A landscape with many peaks, sampled at points; each row gives a point and its height.
A climber steps from a point to the highest of its 3 nearest points, and stops where none of them is higher. Distance is the straight distance between rows; heights are no part of it.
K_745: [113 100 106 133 173  88 164  96]  (h 333)
K_689: [139 118  88 144 171  95 167  98]  (h 432)
K_166: [117 134 161 116  92 167  95 139]  (h 687)
K_537: [120 132 154 118 109 137 118 149]  (h 706)
K_293: [102  85 117 120 175  90 168  87]  (h 152)
K_840: [ 69 114 168 116  83 193  51 128]  (h 454)
K_514: [138 102  88 135 174  98 188  73]  (h 342)
K_811: [103  98 118 127 170  89 156 109]  (h 228)
K_879: [136 149 139 130  79 191  74 127]  (h 504)
K_583: [ 88 117 182 106  99 152 103 145]  (h 613)
K_49: [157 154 135 130  87 168 104 135]  (h 573)
K_576: [160 150 109 140 127 119 140 145]  (h 551)
K_995: [149 142 102 145 144 110 145 135]  (h 600)
K_336: [ 72  97 156 110 152  94 129 142]  (h 423)
K_25: [ 85 103 147 114 153  96 132 141]  (h 495)
K_300: [ 88 112 163 109 134 113 125 152]  (h 651)
K_400: [170 165 116 140  76 192  77 124]  (h 449)
K_694: [ 84 115 179 105  86 178  78 133]  (h 424)
K_107: [147 145 132 129 112 135 125 150]  (h 401)
K_543: [129  96  99 128 175  92 180  78]  (h 317)
K_343: [107 115 128 125 153  98 140 139]  (h 561)
K_820: [110 133 149 124  80 194  62 126]  (h 583)
K_535: [103 122 165 112 113 133 118 152]  (h 771)
K_389: [137 134 107 135 147 104 143 136]  (h 670)
K_254: [122 138 153 121  86 179  87 132]  (h 653)
K_4: [184 168 115 141 100 151 124 143]  (h 361)
K_104: [162 154 125 135 103 142 125 147]  (h 505)
K_418: [ 77 107 181 101 120 125 117 159]  (h 770)
K_890: [126 133 136 125 130 117 129 151]  (h 204)
K_96: [152 131  85 147 163  99 159 110]  (h 417)
K_132: [172 151  70 156 153 105 157 123]  (h 393)
K_970: [153 126  75 148 167  97 171  96]  (h 418)
K_720: [137 139 123 133 131 114 136 147]  (h 378)
K_7: [151 119  75 143 170  98 176  88]  (h 416)
K_828: [ 51  63 155 102 179  78 144 104]  (h 20)
K_311: [127 138 157 118  93 160 103 142]  (h 721)
K_834: [152 150 138 128  95 157 109 139]  (h 564)
K_333: [133 135 154 122 100 151 111 143]  (h 749)
K_211: [ 68  98 175 104 143 102 122 151]  (h 554)
K_585: [116 117 116 129 160  93 144 126]  (h 522)
K_891: [105 127 170 110  95 161 104 142]  (h 668)
K_806: [144 148 145 129  89 168  99 136]  (h 618)
K_375: [ 91  88 124 120 174  82 157 102]  (h 141)
K_920: [164 137  67 153 163 100 167 103]  (h 406)
K_372: [ 88 114 174 107 117 127 115 157]  (h 727)
K_165: [164 149  79 154 154 106 156 123]  (h 405)
K_711: [ 73  69 140 109 178  80 154  95]  (h 29)
K_850: [ 92 103 134 119 161  89 140 132]  (h 473)
K_758: [ 97 126 157 122  81 194  59 125]  (h 537)
K_358: [125 117 102 136 166  93 154 110]  (h 469)
K_393: [182 171 113 143  80 184  90 124]  (h 494)
K_868: [179 162  83 152 137 116 148 135]  (h 306)
K_11: [192 173 106 145  93 156 120 140]  (h 415)
K_715: [193 169 101 148 107 141 135 145]  (h 265)
K_40: [137 143 151 123  88 168  99 137]  (h 660)
K_899: [ 74  84 139 110 169  83 145 113]  (h 52)
K_509: [159 114  73 143 176 102 195  70]  (h 380)
K_60: [179 164 102 147 119 126 141 145]  (h 379)
K_93: [173 160 113 142 112 135 130 148]  (h 443)
K_593: [160 155 133 132  96 154 116 142]  (h 538)
K_449: [ 53  73 158 105 172  82 138 118]  (h 22)
K_797: [ 99 116 147 117 143 103 131 147]  (h 599)
K_363: [192 173 111 146  83 172 108 131]  (h 466)
K_725: [170 162 126 137  82 178  96 131]  (h 528)

Where does a climber stop that starts at each point below?
K_93 -> K_333
K_806 -> K_333
K_165 -> K_689
K_60 -> K_389

Call two points neighbours if one is among the 3 nearest of the other. Go from one point of each pair to the other, from neighbour to neighbour, staying as high as possible. Name the lowest point that can't be avoided.
K_333 and K_418 -> K_537
K_418 and K_535 -> K_372
K_389 and K_418 -> K_585

Two climbers start at each pair of points below. Name the first point that both come to, or write -.
K_393 and K_834 -> K_806
K_514 and K_868 -> K_689
K_11 and K_254 -> K_311
